Points on a hilly landscape, in no order, each with its height.
A ball rolls from a point to the lowest of its 2 nearest points, and stops where none of them is lower. Distance is the straight distance between rows; heights are no part of it.
Q276 h=317: [114  54  79 146 116 130 128 140  48 133 146 153 113 120  99 160 118  77
  66 110  95  71 143 113 106 167  60 143  98 186 147]
Q142 h=424: [144 229 117 141 143 103 107 154 105 129 147 161 119 170 140 195  60 140
 104 129 142 115  78 163 124 128 114  91 117 163 117]
Q22 h=327: [148 137 111 110 150 162 160 115 163  97 180 137 123 113 145 142 134 175
 150 110 127 190 160  99 126 115 145 127 106 108 105]
Q815 h=413: [ 88  80 104 126 125 105 127 131 156 126  73 156 145 158  88 124 144 113
 105 114 116 120 172 147 166 119 131  96 128 154 181]
Q640 h=734: [141  95 124 106 130 128 136 136 161  98 156 116 136 122 122 143 111  93
 130 170  97 114 151 129 112 133 131 121 116 133 157]
Q391 h=486: [128  76 117 126 132 155 145 109 156  82 184 124 108 116 153 109 129 153
 118 144 154 144 145 107 141 162 129 162  84 106 102]
Q520 h=374: [136 130 110 111 149 145 107 161 165 112 120 103 135  86 130 153  96  95
 153 108 124 154 153 150  73 139 148 107 126 153 119]
Q862 h=468: [140 133 109 124 141 148 144 158 130 121 147 126 132  77 118 172 132 110
 152  99  82 104 105 122  86 181  86 119 131 101 165]
Q836 h=251: [ 98 114  94 146 146 126 133 156  87 127  86 165 128  94 101 175 104 107
 108  99 103 114 140 170 134 165 119 113 135 188 137]
Q699 h=357: [132 107 197 144 148 124 128 137 151 119 157 139 176  98 147 155 120  94
 161 104 135 112 104 130 159 163 121  89 157 102 124]
Q879 h=870: [106  77 104 140 115 153 116 156  61  59 197 143  78 114 149 116 128 114
 107 104 158  61 105 148  90 156  57 144  93 128 131]
Q148 h=219: [133 107  79 101 124 134 107 135 123 162  54  60 104 126 132  62 142  92
 157 131 186 137 154 152  98 108 172 179 157 173  94]
Q43 h=290: [ 96 210 159 150 140 128  81 165 135 148 116 136 146 131 126 155  73 122
 150  87 156 116  96 161 125 141 125  73 137 131 148]
Q26 h=255: [144 174 179 126 123 131 144 131 156 114 162 126 161 136 126 131 126 140
 143 127 105 164 139 101 138  89 147  84 135 103 150]
Q668 h=768: [126  87 172 140 112 115 160  88 155 123 107 137 127 151 144  94 201 133
 130 150 116 144 117 122 166 102 181 139 147  99 144]
Q971 h=743: [109 199 164 117 115 134  92  97  88 166 126  97 164 137 139 107  85 191
 173  88 189 161 128  58 136  53 130 104 105  79  91]
Q516 h=882: [140  99 102 154 106 148 117 144  46  70 189 130  83 140 133 122 141 106
 103 103 143  52  96 131  98 157  15 171 110 130 127]
Q766 h=583: [163 195 161 135 103 126 131 129  95 153 134  91 110 151 115 147 154 161
 163 125  74 115  52 157 136 117 104 134 161 146 158]
Q809 h=708: [132 148 183 125 106  94 145 110 143 130 104 128 137 161 111 115 171 128
 133 161  79 129 133 119 128  49 172 102 147 103 163]
Q983 h=355: [147 158 107 134 159 149 156 125 155  89 184 156 151 123 141 166 118 170
 137  75 134 174 154  92 116 128 116 101  98  88 117]
Q560 h=284: [138  93 162 101 132 133 105 158 149 134  93 106 125 117 149  94 145 103
 175 174 138 116 132 189 102 126 179 111 208 119 104]
Q279 h=858: [100  61  93 148 129 173 122 145  69  77 173 161  74  84 148 122 133 134
 109  74 172  83 113 138  89 182  75 153 100 120 100]
Q195 h=700: [134 179 189 142 108 108 157  90 106 131 127 143 128 157 126 123 194 144
 136 159  68 135 112 112 105  46 156 120 157 104 153]
Q830 h=347: [124  59 155 113 159 142 102 158 142 131 142 131 132  98 157 127 113 102
 178 131 135 109 136 175 148 159 147 104 194 135  83]
Q641 h=663: [145 216 170 139 143 151 161 133 106 127 174 137 139 144 136 128 166 181
 169 124  73 170  89 107 105 101 122  89 144  76 147]
Q649 h=457: [135  97 170 111 137 117 123  63 142 172 103 165 159 124 171  75 125 149
  92 214 160  90 121 116 124 163 198 174 134 112  89]
Q939 h=242: [121 110 118 104 114 115  86 152 143 132  55  59 109 114 118  86 139 108
 166 115 179 139 153 162  83  92 158 155 173 151  76]
Q656 h=803: [104  63 101 136  83 167 157 141  73 125 143 119 122  91 129  87 158 113
 135 149  98 105 118 144 132 192 128 152 153 134 171]
Q116 h=678: [133 186 172 136 124 144 162 109 130 132 143 136 126 117 137 113 177 188
 167  94 106 177 105  93 115  76 154 126 143  70 130]
Q616 h=620: [180 197 128 120 144 147 156 130 112 123 184 109 124 154 110 162 125 160
 155 140  63 133 126 121 118 102  91 125 134 139 148]
Q548 h=762: [137 112 180 131 108  99 146  77 158 137  77 138 121 152 166  97 195 115
 125 157 137 132 127 120 138  56 211 131 155  91 116]
Q872 h=259: [117 110 138 140 133 133 139 136 113 129 117 129 140 134 109 150 140 103
 152 126  92  92 111 171 175 155 102 120 161 153 156]
Q200 h=834: [ 84  64  69 138 127 157 142 134 115 120 120 144 116  85 124 127 136 122
  97  90 123 146 151 102 116 181 115 156  87 147 145]
Q726 h=117: [128 177 108 134 151  91 121 133 117 170 126 167 124 177  89 183  79  95
  83 125 116  92 121 127 147 146  91 119 100 164 176]
Q555 h=370: [164 121 122  97 138 147 117 139 181 167 135  79 147  68 160 128  95  76
 143 120 175 156 145 110 117 139 147 134 133 129  85]
Q136 h=358: [110  90  96 153 119 113 143 137  44  70 140 194 103  98 105 163 123 117
  52  87 127  69 118 117  93 159  68 133  83 135 128]
Q791 h=718: [115 181  92 134 128 154 136 142 125 114 120 124 116 123 117 151 142 199
 149  65 108 166 114 133  98 114 130 106 111 147 148]
Q505 h=382: [128 183 106 154 160 135 155 139 134  91 172 178 141 151 126 173 126 179
 136  89 119 154 118 112 131 147 107 101 100 101 153]
Q550 h=245: [146 141  75  99 130 121 146 104 132 172 102  71 124 131 153  86 150 124
 134 207 176 124 119 152 178  89 158 181 136 145 114]
Q951 h=216: [ 91 144 113 134 140 105 142 119 166 153 113 163 134 128  88 130 139 143
 109  65 125 153 142  87 152 119 123 113 103 119 187]
Q547 h=228: [146 144 178 121 113 139 129 117 183 121 128 110 152 117 143 112 128 118
 135 118 141 170 156 113 151  89 160 107 138 106 114]
Q248 h=483: [129 153  64 151 163 133 156 133 109  94 131 174 131 112 114 191 111 157
  88  90  94 142 135 107  77 155 109 111  80 142 133]
Q734 h=393: [ 81  31 104 134 135 116 129 121 121 114 108 181 127 115 111 131 120 113
  71 100 144 106 175 134 157 154 120 117  95 153 128]
Q63 h=414: [145 134 104 116 151 150 122 154 148 111 145 115 139  72 137 183 106 125
 158  87 106 122 112 150  83 161 119 100 130 138 136]
Q652 h=590: [131 156 116 115 146 122 125 149 154 100 135 123 140 143  98 152 102 127
 138 127 107 161 182 124  97  82 136  89 105 158 141]
Q756 h=162: [ 81 158 127 138 155  86  99 169 122 154  52 174 125 136  71 138  86 103
  93  96 130 121 147 144 118 113 140  92 113 175 147]
Q261 h=494: [166 125 136  95 123 112 120  96 147 164  60 116 126 150 164  61 149 128
 125 209 187 117 131 154 114  99 225 169 171 117  74]
Q71 h=775: [120  98 146 129 104 127 152 114 147 125  71 124 131 133 120  98 177 117
 142 129 116 119 139 142 161  99 174 132 158 121 162]
Q277 h=338: [ 95  41 113 122 111 134 131 142 106  92 176 134  95 128 107  80 136 106
  87 151 110  90 144 104 104 165  88 143  82 116 181]
Q828 h=263: [108 198 158 154 136 104  86 155 117 147 101 129 145 166 109 145  83 104
 157 129 140 105  96 181 151 126 107  89 148 144 151]
Q920 h=790: [109 101  98 147  84 155 166 134 105 117 116 116 121  98 122 105 171 131
 135 125 100 130 130 139 136 150 141 149 151 139 183]
Q181 h=140: [105 184 116 138 147  77  99 154 118 178  89 162 123 167  71 156  70  84
  95 131 117 100 124 139 125 126 104  92 114 169 169]
Q818 h=716: [148 116 152 102 110 117 126 135 165 117 100 104 136 163 102 102 146  98
 135 191  93 127 163 134 112  66 164  95 151 119 157]
Q593 h=248: [ 87  41  81 110 149 172 121 111  87 182 113 109 130 104 126  47 104 122
 125 147 169  97 154 111 147 185 157 185 109 161 117]
Q308 h=283: [102  67  91 145 137 136 125 141  47 121 122 165 122 101 100 170  99  92
  96 113  94  67 147 152 124 161  93 117 127 184 128]
Q400 h=506: [113 124  50 142 161 153 158 117 135 118 108 154 120 110 123 158 143 154
  98  66  99 182 150  90  81 145 120 128  65 146 125]
Q166 h=392: [143 118 139 135  91 128 173 114 102 131 130 125 113 131 134 126 189 123
 111 184  49 117 110 122 141 138 109 166 162 115 161]
Q441 h=561: [156 152 148 126 104 131 148 134 120 133 136 100 120 108 127 154 160 141
 158 140  68 115  70 168 127 135 108 135 184 131 155]
Q411 h=321: [ 90 177 141 148 126 103  84 155 144 107  81 128 144 171  92 119  94 147
 133 113 148 161 176 147 117  72 142  94 113 152 113]
Q684 h=465: [122  66 147 140 119 132 137 123 139  48 204 133 119 137 153 115 142 134
 116 149 127 110 122 117 135 159 113 142 100  90 128]
Q82 h=921: [150  61 141 115 114 138 137 117 123 119 133 111 130 162 124 125 150 101
 126 211  78  76 116 152 156 155 112 139 147 124 139]
Q86 h=824: [ 90  59  61 132 106 175 155 121  95 140 119 118 124  82 128  87 141 113
 109 110 140 151 150  99 120 180 154 169 108 168 155]
Q617 h=116: [125 153 153 146 131 106  82 139 168 141  88 105 156 145 126 130 114 121
 131  86 202 167 148 174 152 108 114 126 160 142  50]
Q94 h=654: [157 128  93 105 133 154 131 112 171 179 126  87 118  65 152 142 147 146
 149  98 165 151  92 146 144 130 113 165 147 116  92]
Q357 h=328: [108  54 137 140 138 126 116 134  81 126 163 152 128 137 104 142 131  90
 109 114 106  45 134 132 161 154  40 132 128 125 157]
Q712 h=548: [132  82  99 109 122 150 133 136 152 106  68  95 124 153 137  76 143 130
 140 181 144 131 157 170 135 128 192 135 161 150 126]
Q883 h=307: [ 92  32  97 108 128 145 125 128 123 111 166 133  97 122 105  57 118 126
  89 145 136 102 147  95 108 180 129 151  63 139 163]
Q923 h=376: [142  70 165 101 156 150 107 132 146 146 155 117 131  75 177 110 115 109
 167 138 168 114 126 153 154 173 155 132 168 118  67]
Q736 h=637: [151 160  84 116 138 160 140 102 171 188 115  87 136  73 140 161 135 123
 138  83 154 149 114 111 135 122  92 151 116 102 102]
Q215 h=147: [124 134 127 139 154 125 110 137 165 132  93 138 133 103 124 157 112 122
 129  83 179 154 149 167 159 130 117 130 138 158  75]
Q284 h=601: [154 206 120 144 114 136 132 131 101 161 135 103 120 170 104 154 120 154
 148 120  91 119  87 144 162 134  88 149 140 165 163]
Q193 h=504: [109  48 113 127 137 145 122 119 133  85 168 135 107 115 147 106 100 135
 112 130 186 101 132 147 145 169 126 166  81 134  92]
Q434 h=214: [112 154 118 163 149 127 127 147  83 152 106 160 136 141 103 176 106 112
 126 110 113  90 113 178 163 162  88 117 150 175 163]
Q798 h=669: [151 134 106 143 111 144 153 143 118  92 142 137 104  88 170 116 200 187
 153 120  83 175 111  98 106 173 106 143 142  55 124]
Q268 h=179: [134 112 151 129 121 109  94 118 186 132  55 101 147 169 118  85 155 107
 146 129 172 144 160 147 157  79 152 129 161 115 101]
Q956 h=390: [171 122 158  88 123 143 122 129 179 153 134  83 147  92 167 109  96  75
 124 161 168 154 161 107 130 138 173 124 146 116  87]
Q368 h=178: [ 89 131 114 134 159  83 110 136 144 152  50 170 127 131  76 133 111 114
  76  81 136 160 163 122 120 110 150 106  87 181 126]
Q287 h=267: [118 206 114 131 144 111 140 136 132 164 170 166 124 175  93 145 116 145
 119 115  96 143 123  88 131 125  94  93  96  98 208]
Q127 h=348: [ 83 211 127 134 146 118  94 149  97 127  96 155 122 157  96 131  62 192
 121 113 156 183 149 115  95  66 148  93  74 143  87]
Q130 h=604: [154 193 115 125 146 142 132 139 115 115 161 106 136 154 101 164 105 145
 148 135  84 150 141 126 104  80 111 105 107 162 153]
Q244 h=559: [115  87  83 127 119 134 118 155 136  95  77 105 137 154 114 115 129 114
 127 163 124 135 175 177 126 128 148 108 145 187 139]
Q584 h=332: [ 87 184 138 137 123 101  79 139 119 121  83 124 135 166  93 105  86 177
 133  99 171 183 180 121 112  51 135 118 103 150  80]
Q556 h=396: [134 121 197 145 123 125 147 112 152 117 153 139 150  96 154 136 163 109
 139 128 107 137  94 112 146 154 140 114 151  76 134]
Q100 h=386: [ 86 220 104 148 125 141 113 152 102 144  96 131 115 149  90 150  88 169
 136 109 119 128 104 144 104 103 121 105  96 152 168]
Q344 h=411: [149 157 137 151 143 124 160 135 128  81 195 144 154 146 136 159 143 151
 141 117  86 147 104 105 147 148  91 108 119  91 154]
Q978 h=198: [130 112 138 132 117 123 125 110 177 128  84  99 131 131 138 102 149 123
 160 119 169 152 137 161 173 100 149 144 153 139  90]
Q18 h=241: [138 136 103 159 135 116 118 136  62 111 167 152 123 132 123 180 118 130
 120  90 123  62  84 115 124 198  20 152 127 112 139]
Q729 h=204: [129 155 132 129 119 122 100 129 148 112 106  96 118 131 129 118 137 188
 165  77 156 179 112 175 146  81 136 120 141 161  89]
Q235 h=364: [110 215 114 140 157 117 111 157 109 125 110 175 117 152 107 159  60 162
 104 116 138 168 138 120  92  95 156  76  75 150 110]
Q54 h=274: [ 75  16  95 114 144 165 110 119  98 150 127 139 119 112 118  57 102 114
  92 132 168  92 163 109 130 181 140 158  82 162 129]
Q398 h=410: [163 105 189 100 107 136 134 104 176 148 142 118 159 100 185  94 110  87
  87 181 157 144 155 103 133 145 191 127 137 102  90]
Q460 h=527: [113  84 145 125 116 141 153 118 131 117 143 140 100  73 153  87 159 135
 115 165 113 125 111  92 105 183 149 176 125  75 138]
Q898 h=319: [186 122 173 115 110 105 138 110 153 140 155 123 154 169 117 149 126  89
 114 184  72 101 129 107 152 124 103 124 144 115 149]
Q206 h=689: [145 157 107 141 122 146 164 149 117  99 150 123 114 107 139 127 189 201
 158 104  69 168  89 121 112 153 118 130 150  93 149]
Q853 h=285: [118  66 121  93 163 105  98 148 162 130 135 146 153 107 118 147  88  52
 105 111 138 118 178 103 104 153 124  91 113 150 132]
Q783 h=298: [ 92 220 120 138 142 113 118 142 132 174 154 177 121 188 118 155  80 123
 109 135 133 133 108 101 132 105 124  77  93 112 188]
Q352 h=127: [141 200 113 161 147 106 137 127 109 130 171 162 140 170 125 190 100 130
 124 117 118 108  84 117 150 166  80 125 114 122 168]
Q976 h=302: [129  88 153 150 133 126 138 120 101 124 153 131 136 132 112 154 141  97
 140 133  89  69  94 144 171 170  69 137 146 127 150]
Q969 h=488: [122 101 160 141 107 121 135 128 118 107 143 156  98  81 167 113 185 135
 117 163  94 142 110  79  98 178 111 162 134  38 124]
Q46 h=447: [140  84 192 115 121 120 131 101 148 146 156 136 108  82 198 111 157 150
 123 159 136 135  67 152 115 172 191 145 170 115  80]
Q45 h=782: [119 121 110 128  90 139 157 125 109 130  96 107 131 139 103 111 165 117
 133 139  81 116 139 144 146  98 144 131 156 144 200]
Q145 h=643: [165 224 152 125 142 159 146 140  85 146 189 112 126 168 114 135 138 195
 179 131  84 148  83 127 106  88  93 104 138 114 144]
Q782 h=138: [119 159 144 143 113 101  71 139 159 140  85  78 155 165 106 101 118 118
 119  99 200 163 171 152 126  80 105 147 152 131  43]
Q459 h=751: [144 170 177 115 114 108 129  77 122 156 113 105 136 137 130 104 160 153
 155 109 157 161 134  80 147   8 159 145 123  86  90]
Q585 h=477: [153 127 175 109 104 141 135 114 165 139 147 119 119  75 188 135 159 153
 136 139 129 159  82 135 109 135 181 131 164 109  86]
Q20 h=340: [139  98 113 109 163 150 107 145 166 134 133 114 139  69 150 153  87  80
 143  95 168 152 158 131 104 159 136 123 124 149  80]
Q220 h=569: [123  84  77 125 134 123 121 155 120 100  99 119 132 152 102 153 103  88
 101 164  97 117 178 164 116 148 114 112 121 200 144]
Q210 h=258: [137 131 111 104  92 137 127 114  99 111  83  64  93 117 129  86 154 155
 165 115 138 142 150 128  89  44 197 150 131 149 125]
Q778 h=249: [127 142 160 124 114 111 107 143 189 131 114 120 168 133 120 125 102  94
 120 105 153 155 180 115 144 104 147  85 129 124 137]
Q671 h=289: [128 103 119 154 125 107 127 119  66 130 161 163 122 144  99 160 112 100
 100  97 113  54 111 107 154 181  24 165 121 132 146]
Q120 h=240: [157 161  99  99 110 135 138 101 125 158 127  56  93 117 154 108 165 157
 161 144 163 162 109 142 154  36 140 170 141 132  83]
Q957 h=282: [122 160 133 134 141  68  98 162 163 115 123 166 166 176  99 159  79  95
  80 119 145 130 177 129 126 111 128  55 113 149 142]
Q509 h=181: [130 164 100 161 146 116 139 141  95 108 159 175 136 134 124 191 106 143
 118  99 114  88  86 125 129 193  50 125 116 114 154]
Q796 h=478: [143 123 153 112 119 119 145  68 151 155  97 146 122 135 190  82 166 153
 111 204 156 122 111 140 123 124 222 172 157 123  87]
Q297 h=815: [ 81  50  80 136 100 184 142 137  70 139 140 122 127  86 126  75 140 111
 126 131 131 116 134 120 120 200 147 159 130 146 158]
Q532 h=526: [168 145 127 130 113 150 144 144 106 137 152 101 124  92 126 166 150 128
 152 123  63 102  90 144 114 173  79 147 163 115 157]
Q621 h=525: [138 153  41 135 162 163 151 110 154 147 100 137 125 105 131 164 129 169
 106  46 114 171 131 107  76 154 116 135  76 127  84]
Q315 h=243: [134 168 137 154 144 109  96 148 110 150  97 140 145 181  90 162  89 100
 138 127 128  86 117 183 168 143  85 114 161 170 140]
Q799 h=865: [113 116 116 145 150 127 140 125 145  87 144 162 138  98 127 172 111 132
 116  89 137 134 144 129 140 153 121 124  97 128 123]
Q258 h=892: [154 105 126 142 109 116 122 105  74  72 193 134 102 151 127 142 131  96
 109 107 154  48  98 112 120 137  10 193 107 132 115]
Q802 h=306: [138 169 159 125  86 115 108 138 100 110  97  75 131 143 103 118 141 163
 180 145  93 116 100 167 104  59 148 116 165 145 149]
Q242 h=320: [180 214 196 146 135 123 145 117 115 142 194 113 162 191 141 143 113 123
 143 146  88 147  95 100 155 106 114  79 135 111 146]
Q599 h=301: [ 90 197 154 150 126  74  79 177 135 130  92 156 149 183  89 127  65 113
  89 124 169 152 159 135 111  99 134  64 115 133 125]
Q307 h=901: [175  76 155 133 114 119 124 104  97  88 200 114 102 162 125 122 134  93
 113 140 127  55  99 105 122 151  35 190 115 109 112]
Q686 h=434: [134  92 196 105 114 121 137  82 163 158 135 157 149 111 187  90 128 118
  87 207 157 119 134  97 129 163 197 141 135  99  90]
Q611 h=497: [165 140 188 108 102 125 128  90 163 163 143 105 125 102 203 116 163 138
 122 156 154 173  92 136 122 100 194 133 171 126  60]
Q733 h=212: [116  68  94  97 138 142 143  97 132 174 112 101 124  92 128  68 125 111
 123 165 160 115 138 111 155 156 153 196 109 137 120]
Q528 h=757: [148 144 175 127  99 106 139  76 147 151  85 114 113 135 153  99 182 122
 139 134 157 133 128 118 141  32 191 159 141  95  86]
Q663 h=322: [119 154 169 150 159 128 100 151 138 127 130 151 163 112 133 170 105 104
 163  79 141 108 100 164 155 164 117  83 163 128 131]
Q44 h=363: [123 221 178 132 122 131  91 152  91 117 185 102 156 186 141 130  74 176
 166 139 137 161  92 125 123  79 125  60 126 133 125]
Q530 h=278: [125 137 126 112  87 134 129 140 118 103  75  80 111 118 115 103 151 137
 169 135 108 129 140 151  90  69 177 129 148 150 148]
Q10 h=308: [106  67 113 122 173 124 111 146 142 118 123 157 136  86 128 163  84  70
 124 106 149 119 175 130 112 161 127 119 117 158  99]
Q552 h=746: [132 186 169 115  92 105  89 104 107 151 103  75 157 136 121 102 107 162
 172  96 174 156 142  74 140  37 140 131 118  91  91]
Q868 h=706: [137 177 101 124 113 160 149 140 107 113 153 105 116 120 114 137 166 201
 163  91  78 153  97 148 101 110 120 114 144 137 159]
Q293 h=333: [115 202 146 124  92 121  97 136  77 126 118  84 123 147 110 127 120 204
 188 120 104 122  71 138 107  66 127 112 136 133 155]
Q314 h=690: [130 167 172 148 106 123 158 103 104 112 125 127 122 136 145 113 205 158
 159 131  89 152  90 124 113  70 173 131 162 100 136]
Q927 h=318: [ 89  41  99 127 167 134 105 150  92 104 130 161 110  98 127 146  89  76
 116 114 123  75 165 130 106 167 117 120 111 164 109]
Q302 h=579: [122 117  86 121 151 102 120 151 143  93 113 132 140 151  98 167 104  84
 101 144  91 144 174 136  94 118 128  96  92 192 138]
Q286 h=238: [149 119  87  98 104 130 122 113 113 144  59  56  97 126 129  63 150 112
 154 144 168 140 147 124  94  67 205 182 129 158 106]
Q32 h=266: [121 110 128 110 144  90 104 145 182 116 130 147 167 126 113 155  90  82
  97  99 143 145 189 110 119 132 136  75 112 144 135]
Q304 h=552: [129 100 150 113 122 137 159 106 165 147 130 140 112  78 145 100 153 117
 122 153 132 138 131 102 129 142 172 171 135  85 126]
Q76 h=920: [186  92 152 134 103 105 137  91 124 142 150 115 123 172 105 137 147 113
 115 141  80  88 118  85 175 172  65 185 137 117 139]
Q993 h=362: [ 72 206 113 133 105 122  77 152  66 128  88 107 115 144 103 131  88 197
 165 116 126 127  98 140  93  86 133 106 103 159 154]
Q731 h=268: [164 152  89 103 134 165 159 104 144 156 148  94  99 108 156 112 171 175
 155 122 140 185 125 122 133  74 141 171 129 117  98]
Q346 h=911: [174  69 160 134 102 132 139  95 109 121 169 106 104 164 127 120 153 101
 102 184  83  76 100 117 151 162  75 174 132 112 121]
Q610 h=176: [119 157 129 151 143 119 113 138 151 102 110 140 128 126 130 158 118 168
 131  74 161 160 116 184 153 127 133 108 133 162  98]
Q869 h=443: [155 219  80 137 156 100 145 147  89 110 136 182 110 139 140 199  67 164
  79 125 135 106  63 153  98 137 134  88 110 145 116]
Q115 h=462: [141 203  63 147 163 117 168 147  84 103 130 195 116 146 125 187  90 172
  75 110 106 120  95 122  84 151 123  88  81 136 126]
Q476 h=244: [138 109  73  89 145 126 150  94 133 189 116  85 130 117 133  80 129 117
 116 201 156 116 127 117 169 129 153 204 112 146 121]
Q180 h=737: [ 99 211 126 129 139 158  99 113 121 157 112 120 136 147 118 128  89 195
 157  73 178 175 132  88 112  69 135 100  86 101 111]
Q47 h=928: [137  35 152 113 132 135 125 118 135 123 106 134 143 160 137 107 144  98
 117 218 107  76 117 146 150 151 138 101 158 101 151]
Q716 h=513: [171 116 182 112 114 120 114 112 173 154 107  85 147 129 183  83 145 107
 134 173 181 157 117 156 142 111 184 131 184 116  52]
Q941 h=573: [114  72 136 112 145 150 138 120 159 147 129 130 122  67 135 123 130 104
 141 108 138 124 133 114 134 155 139 152 133 101 127]
Q580 h=520: [121  51 130 111 132 157 127 112 127 113 154 114 111 107 149  68 116 166
 134 167 168 106 119 151 154 191 168 169 107 138 100]
Q73 h=608: [130 103  70 120 144 162 155 104 158 174 123 108 121  74 143 129 155 123
 129  92 146 144 129  89 132 158  88 183 105  82 114]
Q657 h=380: [ 91  45 114 141 138 105 137 126  88  79 131 197 117 114 104 149 112 114
  50 106 140  77 145 131 131 146 101 116  81 148 124]
Q523 h=857: [ 99  85 120 150 137 142 129 137 127  85 155 154 121  89 134 161 130 127
 128  98 129  97 121 134 136 181  95 140 110 114 134]
Q823 h=296: [150 136 128 105 134 161 168 109 162 128 160 116 109 102 156 111 161 173
 154 140 122 184 142 101 126  93 164 154 133 104 106]
Q810 h=872: [123 101 131 137 139  93 123 129 133  66 173 161 155 134 131 185  99  98
 100 122 142  96 147 128 140 141  96 102 104 134 138]
Q637 h=354: [166 134 175 125  94 112 160  97 133 147 136 134 124 155 126 145 176 105
 108 204  41 112 123 120 132 105 126 142 159 113 141]
Q586 h=286: [172 173 189 129 117 112 140 120 145 131 172 115 165 164 122 148 129 101
 123 165  76 131 132 104 148  99 129  84 141 105 161]
Q230 h=193: [ 92 142  91 132 150 105 125 113 152 172  66 157 118 114  87 139 127 127
  94  63 136 164 155  97 130 102 136 133  84 166 147]
Q410 h=261: [143 111 148 110 113 124 103 149 151 131  60  85 118 118 139  79 145  99
 168 145 168 128 142 163  95 102 186 127 199 115  87]
Q289 h=398: [101  84 107 136 116 109 139 126 142 109 133 152 132 153  95 130 142 124
 105 130  93 112 153 129 170 138  96 110 118 137 190]
Q478 h=729: [130 187 113 121 136 160 128 113 149 138 112 102 130 112 118 138 123 185
 166  60 141 168 133 112 107  80 132 118 105 117 110]
Q118 h=316: [142  84 160 112 135 132 113 157 141 113 132 117 128 102 145 127 131 105
 172 159 115 100 114 187 125 147 151 102 191 136 124]
Q403 h=406: [ 92  30  95 108 143 116 120 113 154 151  97 147 124 119 119 106 121  97
  92 122 161 122 184 126 173 146 131 145  99 153 114]
Q606 h=505: [167 116 130  96 137 118 112 120 164 171  81  85 141 139 158  63 139 115
 141 199 200 127 129 165 137 116 176 165 176 116  59]
Q600 h=344: [161 225 199 140 121 127 102 133 101 139 179  93 161 197 139 131  86 134
 155 146 118 148  81 118 144  91 119  71 132 135 133]
Q97 h=323: [ 96 211 132 151 150 110 119 149 141 147 137 190 145 154 122 164  75 107
  94 105 155 131 109 117 139 144 130  72  95 114 173]
Q28 h=381: [115 227 144 140 129 124  80 164 104 119 161 127 139 185 126 153  54 165
 141 139 149 150 112 138 111  88 117  69 103 144 124]
Q860 h=373: [109  65 106 137  95 127 151 132 109  90 166 135 116 143 111 104 165 130
 105 148  82 113 146 113 145 157  86 144 108 118 184]
Q742 h=161: [137 143 162 128 110  99  87 123 169 153  68  75 161 161 113  89 141  91
 139 119 199 152 163 124 151  62 127 138 164 104  74]
Q579 h=648: [135 133  96 138 114 143 166 128 130 119 116 140 103  90 145  98 199 166
 139 111 102 182 141  68 120 146 116 167 136  52 139]
Q266 h=403: [132 243 129 145 126 110  89 169  91 146 156 153 113 197 142 170  37 118
 102 156 169 131  91 139 106 105 114  84 106 145 112]
Q759 h=630: [135 135  73 126 131 148 165 104 155 160 110 116 117  94 130 119 177 148
 131  84 125 174 143  72 138 137 111 176 112  76 133]
Q714 h=934: [113  21 147 110 143 130 109 133 149 107 130 143 147 151 123 118 116  86
 128 166 126  73 160 137 157 149 125  91 132 109 147]
Q857 h=239: [ 85 168 107 137 144  97 138 138 140 154 134 175 131 149  85 149 122 136
 107  95 100 131 133  97 137 142 106 102 100 120 210]
Q11 h=441: [152 105 143 139 125 125 158 129 130  54 206 128 131 138 148 148 142 137
 135 157  88 130 111 121 135 149 103 129 116 104 135]
Q955 h=220: [155 138 114 105 120 131 128 107 164 152 107  65 118 136 142  94 153 126
 147 155 171 150 138 157 166  62 146 169 142 136  79]
Q615 h=724: [144  89 126 100 120 120 135 141 161 124 111 101 131 133 117 116 126  86
 130 203  83 116 156 132 109 119 156 114 138 138 162]
Q608 h=412: [131  70 190 110 152 143 119 109 127 160 159 149 124  76 184  90 121 134
 135 179 156  95  99 136 126 188 176 147 164 104  71]
Q820 h=845: [ 90  64  85 146 133 167 138 130 100 101 145 150 101  74 133 137 136 137
 111  82 150 118 135 131 124 198 103 158 101 131 120]
Q880 h=417: [ 99  57 103 108 135 112 127 119 178 149  81 143 131 127 105 104 133 104
 114 113 144 128 179 130 165 121 148 124 124 140 147]
Q864 h=431: [132 104 127 135  74 126 156 128  72 119 145 140  95 119 147  93 196 131
  99 207  55 124 120  98 114 164 108 175 148  97 159]
Q793 h=81: [146 192 104 137 136 105 136 115 118 162 155 160 125 183 106 178  87 110
 108 122 116 101 111  95 159 162  73 150 106 146 175]
Q126 h=536: [118  63 100 113 125 151 123 132 148 108 114 104 125 124 148  89 124 143
 150 165 156 129 138 172 155 172 167 152 142 159 108]
Q320 h=442: [129 128 183 155 104 116 155 113 145 130 141 162 127  85 180 138 193 124
 116 141  99 161  99  85 109 151 139 141 150  42 113]

Two balls start at each pair of points below. Name the first point that both come to, or write none.
Q235, Q130 | none
Q941, Q880 | Q434
Q523, Q879 | Q820
Q287, Q145 | none
Q403, Q815 | none

Call two points neighbours if one is among the 2 nearest of the other. Go from one point of each pair to the other, from neighbour to neighbour, staying as low as possible. Name the highest point that can't be avoided.
Q733, Q617 | Q550
Q434, Q586 | Q927
Q617, Q793 | Q880
